A landscape with many valleys, sampled at points; each row gives a point and its height.
A ball rolls from a point to whichever of its 3 nearest points has the largest drop for the distance, and stops where none of them is lower. Distance is the straight distance between rows; heights are no part of it.
Z803: [ 81 146 106 113 129 110  81 196 129 115 127 165 132]  (h 4.45)
Z391: [ 57 167 118 129 147 124 113 177 115 134  98 214 104]  (h 6.78)
Z873: [170  73 110 118 101 123  95 105 122 141 152  63 156]  (h 6.95)
Z292: [106 170 145 146 167 117 194 114 139 138  73 178 147]  (h 1.08)
Z489: [125 153 144 160 137 163 179  86 110 121 159 159  74]  (h 4.46)
Z251: [ 98 130  79 116 104 111  75 162 153 107 168  83 136]  (h 2.49)
Z202: [155 118 147 135 122 157 156  82 104 143 133 136 108]  (h 4.91)
Z226: [136 129  77 108 110 140 104 124 119 124 176 117 116]  (h 6.55)
Z515: [148 131 178 152 135 152 168  66 102 144 121 132 100]  (h 2.06)
Z658: [122 135  93  97 115 116 114 153 140 112 139 130 139]  (h 4.75)
Z157: [115 134 108 121 147 101 125 181 154 110  99 168 152]  (h 5.83)
Z271: [ 74 118 129 140 128  91  52 221 151 122 143 150 144]  (h 1.27)
Z695: [183 106 182 146 133 155 113  87  82 158 101 100  98]  (h 3.97)
Z800: [168 107 123 123 114 150 135  88 109 143 144 125 118]  (h 8.40)
Z354: [115 118  78 111 100 108  85 149 158 111 164  74 150]  (h 2.59)
Z567: [160  91 109 105 103 119 109 112 129 140 146  84 151]  (h 5.51)
Z823: [ 91 120 126 139 120 101  65 215 195 106 150  90 163]  (h 1.32)
Z747: [119 148  91  99 119 128 126 145 128 115 136 145 122]  (h 6.14)
Z694: [118 160 164 151 136 145 194  78 114 136 128 153  97]  (h 1.96)
Z544: [125 157 210 162 157 122 192  71  99 153  95 135 113]  (h 1.66)
Z779: [133 115  61 127 102 135  77 123 135 125 194  70 134]  (h 4.25)
Z535: [121 116 109 115 131  98 106 185 168 104 121 128 168]  (h 4.23)
Z647: [146 146 198 150 140 132 166  78 100 160  83 128 114]  (h 1.71)
Z181: [138  91 109  98 106 104 107 141 160 126 130  72 176]  (h 3.19)
Z51: [133 110 170 179 148 174 162  68 101 124 151 142  78]  (h 6.33)
Z882: [175 113 162 122 123 134 129  92  95 156  89 106 123]  (h 5.27)
Z499: [107 136 101 110 131 105 107 184 151 107 119 154 143]  (h 5.34)
Z703: [101 162  91 100 118 137 118 142 108 121 150 159  90]  (h 5.53)
Z702: [ 88 116 132 150 136  98  56 224 181 111 149 120 156]  (h 0.66)
Z122: [143  78 139  97 122  91 110 159 167 132  96  72 192]  (h 4.33)
Z142: [199  81 146 120 119 130  75 113  92 163 123  55 134]  (h 6.92)
Z851: [170  92 108 113 115 140 114  98 111 142 156 102 135]  (h 8.28)
Z416: [130 146 190 155 143 139 186  66 105 146 111 142 108]  (h 1.39)
Z775: [186  85 147 129 124 148 109  86  89 157 124  99 123]  (h 7.29)
Z833: [101 172 102 112 125 143 141 138 118 124 133 169  93]  (h 3.94)
Z778: [143 127 116 103 123 116 147 131 140 128 104 133 155]  (h 6.97)
Z690: [146 124 110 131 124 167 135  97 112 127 176 148  89]  (h 7.92)
Z135: [135 146 143 123 134 125 176 109 128 138  79 155 143]  (h 1.72)
Z717: [168  90 143  97 110 102 120 129 123 152  87  75 166]  (h 6.18)
Z724: [114 161 130 141 161 119 173 140 148 130  71 182 153]  (h 1.30)
Z988: [138 119 142 166 140 178 163  79 105 122 164 154  78]  (h 6.24)
Z739: [129 154 157 133 140 135 184  93 120 142  91 151 134]  (h 1.22)
Z906: [ 96 190 133 140 144 137 188 115 126 129 113 174 105]  (h 0.40)
Z538: [109 118  96 111 112 100  88 175 167  99 146  94 161]  (h 1.65)
Z594: [112 157 107 116 139 123 141 157 131 117 105 173 133]  (h 3.81)
Z109: [ 73 127 121 139 111 106  47 212 179 104 159  90 152]  (h 1.67)
Z115: [106 176 139 138 148 133 190 109 128 131  93 176 125]  (h 0.92)
Z256: [163 108 190 154 140 157 133  75  84 149 104 116  94]  (h 3.20)
Z681: [137 108 212 186 165 157 150  61  86 131 118 122  78]  (h 4.01)
Z160: [123 129 214 178 158 137 174  62  92 139 123 131  84]  (h 4.40)
Z877: [135  94 124 109 130  93 118 174 176 114 106 105 188]  (h 4.59)
Z938: [105 183 121 128 128 147 170 120 117 129 127 171  93]  (h 1.84)
Z380: [128 112 225 198 181 154 132  68  80 128 107 109  68]  (h 4.31)
Z114: [145  96 136 109 132  98 130 157 154 130  76 119 183]  (h 5.82)
Z430: [138 101  91 104 102 110 107 132 155 126 155  70 158]  (h 0.72)
Z180: [115 132 190 186 153 150 190  62 103 126 142 145  82]  (h 5.32)
Z704: [ 85 136  93 109 114 108  76 183 139 108 144 131 137]  (h 3.86)
Z299: [147 123  98 124 118 162 125 100 109 129 176 133 101]  (h 0.77)
Z989: [181  90 142 111 113 125 109 106 101 158 106  83 140]  (h 0.61)
Z604: [141 124 135 121 144 110 157 138 146 137  63 152 171]  (h 4.02)
Z736: [142 138 100 111 116 146 137 113 115 126 152 140 109]  (h 0.93)
Z23: [143 103  74 119  98 125  89 118 143 126 181  61 148]  (h 3.88)
Z381: [ 97 125 122 134 137  95  68 217 168 108 136 137 156]  (h 1.28)
Z834: [ 99 175 115 126 147 126 153 151 131 121  95 184 121]  (h 2.51)
Z198: [128 125  67 115 108 129  85 132 130 118 189  90 129]  (h 0.91)
Z685: [157 111 132 107 113 119 144 108 119 143 100 118 148]  (h 8.41)
Z393: [ 87 163 100 107 126 119 108 172 123 120 121 176 114]  (h 5.52)
Z890: [133 151 122 123 126 148 165 104 121 130 131 152 110]  (h 7.22)
Z151: [150 130 114 111 112 136 151 106 121 134 129 136 124]  (h 7.62)
Z503: [131 131 119 109 135 115 153 146 146 124  88 156 159]  (h 5.56)
Z649: [109 137  81 103 107 109  91 161 141 108 154 109 134]  (h 3.26)
Z715: [116 101 127 133 130 100  89 197 196  99 137  93 182]  (h 2.71)
Z234: [132 130 115 157 132 185 145  96  99 118 185 161  66]  (h 6.83)
Z137: [102 173 115 132 126 159 155 118 103 128 153 171  69]  (h 3.67)
Z205: [123 112 106 104 116  98 109 166 166 103 130 104 169]  (h 2.89)

Where does a ball stop that starts at each point below?
Z703 -> Z906
Z803 -> Z538
Z851 -> Z430
Z695 -> Z416
Z747 -> Z299
Z890 -> Z299
Z157 -> Z906
Z715 -> Z702
Z114 -> Z906
Z151 -> Z299
Z202 -> Z416
Z988 -> Z416
Z234 -> Z416

Call two points neighbours if one is among the 3 nearest of the other. Go from one point of each pair to the other, from neighbour to neighbour, staying as low as possible. Name the highest point that can't be avoided.
Z430 / Z906 -> Z393
Z989 / Z416 -> Z882
Z299 / Z198 -> Z747
Z430 / Z198 -> Z23
Z430 / Z538 -> Z354
